Each row is a point on a landscape with many valleys, with its height.
From any point a ball rolls to the lowest of the 3 points nearest to it. It stops when none of these is lower. Distance is the straight distance between rows; heights are no part of it.
j862:  98  94 117 105  85  97 107 106 112 102  94 133 103 113 109  87 104  88  99 102  97 116  89  (h 266)
j572:  73  95  78  80 113  58 104  95  68  90  94  98 107  96  94  98 100 124 109  55 122 116 100  (h 371)
j444: 107 132  64 110  86 112  92 128 111  97 124  63  88  51  82 101 105 118 109 118  74  89 136  (h 247)
j463:  73  89  97 104 110 104 116 105 103 123  67  92  99 143 118  86  89  85  79  82 123 136  96  (h 267)
j779: 110  93  98  82 107 108  77  96  90 113  87  89 102 125 109 122 108  61  74 145 103  79  85  (h 396)
j339: 127 131 102 100 103 119  71 109  98  86 104  65 105  81  94 114  95 109 107 110  96  80 121  (h 199)
j316: 118 101 113  89  94  99  75 104  94  93  86 101 105 110 107 110 102  84  87 120 102  97  91  (h 424)
j408: 111 136  59 106  93 104  89 110  99  95 113  55  86  54  92 106 101 125 111 105  87  92 130  (h 210)
j213:  87  98  80  80 106  67  95  93  83  85  82 102 100  96 102 100 101 116 100  67 121 111 101  (h 258)
j83: 105 122  78 118  85 122  99 126 119 102 130  74  89  52  76  98 101 113 109 118  64  87 135  (h 302)
j260:  74  88 100 103  90  84 126  97 110 101  94 135  97 118 109  65 101 105 106  73 114 125 102  (h 192)
j782: 110  99 104  82 101  93  72 112  90  95  70  90 100 115 110 116 100  79  78 116 110 107  94  (h 391)
j173: 119  96 124 115  91 107 106 105 115  90 114 124  97  84  94  97  97 108 112 104  85  95  99  (h 447)
j859: 122 104 103  82 102 120  63  94  88  94 105  78 109 114 103 120 108  78  78 149 111  63  97  (h 221)
j75: 124 136  84 101 102 115  74 112  98  87 101  56 101  70  95 115  95 119 108 105  95  86 126  (h 194)
j57:  97 108  86 123  79 131 105 129 126 107 142  85  94  51  67  88  95 105 109 120  52  85 134  (h 366)
j101: 112 105  93  87  99  85  77 100  91  78  75  96  98  94 104 109  94 111  95  90 112 106 103  (h 235)
j584:  87  89 112 103  97 115 113  91 108 129  96 121 110 135 112 103 111  60  91 127  88  94  71  (h 357)
j455:  90  96 107  98  90  95 101 106 106 104  80 119 105 121 112  92 103  85  92  98 104 122  90  (h 313)
j954: 120  96 115  92  94 107  77  99  95  98 100  99 107 114 105 113 106  77  89 132  99  85  87  (h 416)
j898:  67  81  97 103  93  76 134  95 101 102 110 137  97 116 101  59 101 111 114  63 116 121 103  (h 205)
j434: 114  97 100  78 109 101  68 103  83 107  79  79 101 120 108 126 107  63  71 138 110  86  89  (h 407)
j617: 108 113 117 121  95 141  99 114 125 106 146  87 100  68  72  97 100  94 112 123  64  68 127  (h 432)
j806: 122 109 118 103 100 132  82  91 107  90 136  92 111  99  96 107 111  90  94 142 101  56 103  (h 227)
j456:  76  83  97 102 130 106 114 111  98 127  57  73  94 147 115  97  87  88  70  81 136 135  98  (h 315)
j975:  82  95 106  95 112 105 103 112 102 125  65  94 105 137 114 106 100  71  79 107 110 121  85  (h 420)
j194:  85  94 104  89 128 105 100 115  97 129  58  79 103 138 112 121 101  66  71 111 116 113  85  (h 410)
j423:  82  90 101  96 138 104 109 121  98 128  50  70  98 142 113 117  96  79  65  95 131 127  95  (h 362)
j767: 113 115  77  96 105  88  90  88  88  85  93  75  93  70  98 111  92 128 112  77 102  97 110  (h 147)
j333: 124 108 111 119  96 119  99 106 115  92 117  94  96  71  87 102  91 116 116 100  78  86 114  (h 308)
j939: 115  85 117 109  91 122 102  85 113 110 129 129 105 115 106  99 114  76  94 144  87  63  81  (h 595)
j231: 124  99 125 106  96 124  89  95 109  95 133 109 107 101  94 103 109  88 100 135  94  65  96  (h 224)
j211:  72  82 105 113 107 110 129 100 108 129  77 100 101 150 120  78  82  88  87  79 120 137  93  (h 219)
j957: 123 110 114  95 101 130  69  95 100  88 124  86 113 103  99 111 112  87  90 143 105  55 102  (h 159)
j86:  73  93  88  93  99  83 103 101  99 105  75 105  97 127 112  80  97  94  87  76 124 128 102  (h 206)
j504: 127 114 116  89 101 120  63 100  92  87 109  77 114 104  98 116 104  90  91 132 104  70 103  (h 115)
j726: 116  94  99  95  97 122  84  83 101 110 110 105 106 122 110 109 112  69  82 151  97  62  83  (h 320)
j973:  75  86 112 106 118 121 127 106 104 135  68  95 111 153 113  99  87  77  82  98 112 122  81  (h 491)
j285: 124 108 104  86  99  97  66 108  90  80  77  83 102  98 104 116  93 100  89 108 110  98 105  (h 370)
j419: 118 109  99 102  97  96  90  99 101  81  94  96  96  80  98 108  92 120 108  91  98  95 106  (h 223)
j130: 106  99 108 103  94  90 102  98 106  84  93 120  97  90 101  96  98 114 105  90 100 108  98  (h 422)
j202:  85  96  84 101 107  71 125  82  83  96 118 100  89  65  90 103  98 131 123  63  94 110 100  (h 621)
j864:  90  95 111  97  97 105 102 103 101 119  80 111 108 131 113 103 106  67  87 116  98 112  79  (h 413)
j557: 121  97 132 115  94 130  98  94 116  96 143 112 107  94  88 100 107  90 102 133  87  61  99  (h 683)
j94: 124 115 124 111 100 130  84 102 111  91 133  90 107  86  86 107 103  98 108 123  86  68 113  (h 781)
j293: 120 115  92 113  99 107  97 102 107  90 110  85  91  67  91 105  90 123 115  93  85  92 118  (h 220)
j90: 105  94 113  95  93 106  93  96 101 110  94 111 106 123 110 109 107  67  86 129  94  93  79  (h 368)
j226:  67  87  84  88 104  64 114  96  79  99  98 114 105 113  96  76 102 115 111  56 123 120 103  (h 412)
j284: 118  94  92  92 100 131  77  83 101 104 109  98 105 118 111 111 111  74  77 159 104  50  90  (h 307)
j547:  83  95  96  88 113  93  93 115  98 112  56  87  97 129 116 104  97  80  73  94 123 129  98  (h 417)
j629:  82  97  84  90 107  66 110  87  80  88  99 107 100  85  93  98 102 126 114  62 111 109 100  (h 353)
j452: 106 105  83 104 103  86 110  88  96  89 110  93  86  64  94 103  95 130 117  75  93 100 106  (h 198)
j322:  79  90 117 110  97 116 128 101 113 132  91 123 113 143 114  90 103  70  97 107  93 115  75  (h 390)
j467: 108  90 128 108  85 102 108 103 112 101 112 136 105 108 102  93 107  85 104 115  87 100  85  (h 414)
j847: 102  88 108 118  96  97 124  93 117  88 115 126  85  69  90  92  91 125 119  82  83 100 103  (h 124)
j935: 120 123  78 106 102 104  89  99  99  89 102  68  90  64  96 108  94 127 112  92  90  92 121  (h 176)
j661:  87 105  77  95 110  67 115  81  73  96 114  84  93  68  90 114 100 132 122  61  99 112  99  (h 631)
j708: 113 107  94 124  90 120 110 112 121 101 129  88  86  57  80  94  88 117 116 104  67  90 124  (h 338)
j960: 110 108  85  90 104  82  86  93  89  77  84  91  95  83 102 109  95 124 102  80 110 100 106  (h 79)
j229:  65  88  92  98 110  62 137  96  75 100 123 118 104  89  86  85 102 131 131  50 104 123  96  (h 563)
j243: 119  91 102 104  94 135  88  82 110 104 125 115 105 114 109 102 115  78  84 156  96  48  88  (h 392)
j125: 126 104 127 111  94 119  88 102 109  92 124 102 106  92  91 105 100  99 105 118  88  79 102  (h 671)
j113: 123 115  91  94 102  99  79  98  91  77  86  80  96  78 100 113  92 120 104  92 105  94 111  (h 165)
j520:  82  92 112 111  87 102 123 106 117 114  92 133 103 131 114  75 102  85  99  94 102 126  87  (h 200)
j295:  77  93 108 100 105 110 113 109 105 127  70 101 106 141 115  98  97  73  82 103 108 125  84  (h 425)
j219:  93  90 112 109  88  89 117 102 117  92 100 141  97  98 102  81 101 110 109  87 100 113  96  (h 511)
j635: 115 129  99 113  98 127  86 122 116 100 129  71  99  65  80 104 103 104 116 115  71  79 131  (h 393)
j100:  73  89  94 100  93  85 117 100 105 107  86 120  98 128 113  70  98  96  96  76 119 130 102  (h 183)
j951: 130 117 114 105  99 118  79 107 103  85 109  82 104  84  94 110  96 108 108 111  93  83 112  (h 208)
j223:  79  94 111 105  97 109 117 104 110 126  81 114 110 138 115  90  99  74  90 103 101 122  82  (h 401)
j777: 101  88 102  97  98 117  98  83 105 121 100 117 107 127 112 107 114  61  86 142  87  74  74  (h 342)
j367:  79  91 111 103 106 119 123  97 110 137  86 115 113 143 110 101 105  63  90 117  92 102  72  (h 373)
j906:  83  84  89 111 101  83 137  81 100 102 129 112  81  58  80  94  95 132 125  70  77 110 102  (h 619)
j704: 110  99  90 120  95 105 116  96 114  97 120  95  80  57  86  95  91 126 119  88  77  98 115  (h 254)
j702: 127 105 124 102  95 123  80  98 104  90 123  98 108 100  97 108 104  90 100 129  97  71  98  (h 445)
j889:  98 103  81  82 108  72  87  90  82  79  82  93  97  88  99 108  97 122 101  71 116 105 104  (h 166)
j740: 106  95 107  86 101  99  80 103  93 108  83  95 104 122 108 117 107  68  80 131 103  96  84  (h 387)
j924:  76  86  97 101  97  77 127  93 103  91 107 134  97  92  96  79 100 122 117  69 107 113 101  (h 411)
j206:  79  93  93  95  92  79 109  99 102  95  86 122  99 114 110  79 101 106  99  75 118 122 102  (h 201)
j474:  68  80  97 103 102  71 141  92  94  98 124 135  98  93  88  74 100 125 126  58 104 115 100  (h 514)
j280:  74  88 100 112  93 100 128  99 113 117  86 121 100 139 119  67  94  91  96  79 112 135  96  (h 189)
j61: 121 103 114 108  93 102  96 101 108  85 103 109  98  83  96 101  94 112 108  98  90  96 103  (h 328)
j428: 107 113  66 103 103  86 105  85  86  95 114  68  82  58  93 110  96 131 116  80  92 101 113  (h 197)
j302:  70  97  86  88 114  54 122 101  58 101 116  98 111  90  87  98 105 133 124  48 109 131  94  (h 504)
j978: 105  91 122 104  88 106 103  99 108 110 109 128 107 117 104  97 109  73  95 125  88  95  79  (h 423)
j327:  72  88  89  92 101  66 121  93  89  94 102 124 102 103  96  81 103 119 114  63 116 117 102  (h 372)
j932:  89  97  89  84  99  77  90 103  95  92  70 107  97 109 110  96  99 100  88  83 119 118 103  (h 284)
j256: 109  99 111  93  91  94  88 105 101  93  83 113 103 110 107 103 104  89  91 109 101 107  92  (h 363)
j387: 102  99  98  84  99  88  80 109  95  93  65  99  99 112 110 104 100  87  82 101 113 118  97  (h 354)
j675: 129 114 118  94 100 116  69 103  95  85 106  83 108  98  96 113  96  98  98 121  98  78 104  (h 152)
j93: 122 128 113  90 109 126  61 105  96  84 115  63 115  95  93 120 103  94  95 129 103  66 115  (h 88)
j395: 101 101  79 111  99  90 120  86  99  96 119  90  79  57  87 100  93 131 120  78  83 102 110  (h 215)
j187: 117 101 109  94  94  94  80 105  97  84  83 103 103  99 105 108  96 101  94 104 106 105  97  (h 397)
j969: 102  96  92 107 101  89 119  88 104  88 108 109  86  69  92  99  94 129 119  75  89 103 106  (h 175)
j448:  70  99  81  81 117  50 108 100  51  96 105  90 113  97  90 102 101 131 118  48 115 129  93  (h 442)
j427: 110 115  71 111  97  99 105  95 101  97 116  73  82  59  91 102  93 128 116  89  85  95 119  (h 146)
j796:  86  93  96  99  95  78 115  94 103  88  95 128  96  96 101  84 100 117 109  73 108 113 101  (h 285)
j157:  93  97 106  90 106 100  90 108  98 116  69  95 104 127 111 112 104  66  79 117 105 113  84  (h 399)
j949:  80  86  94 104 103  75 136  86  98  93 118 125  92  74  86  90  98 131 123  65  95 110  99  (h 555)

For each start below, name the point where the ball stops.
j617 | j427
j256 | j100
j223 | j93
j782 | j100
j448 | j960
j194 | j100
j474 | j100
j302 | j960
j243 | j93
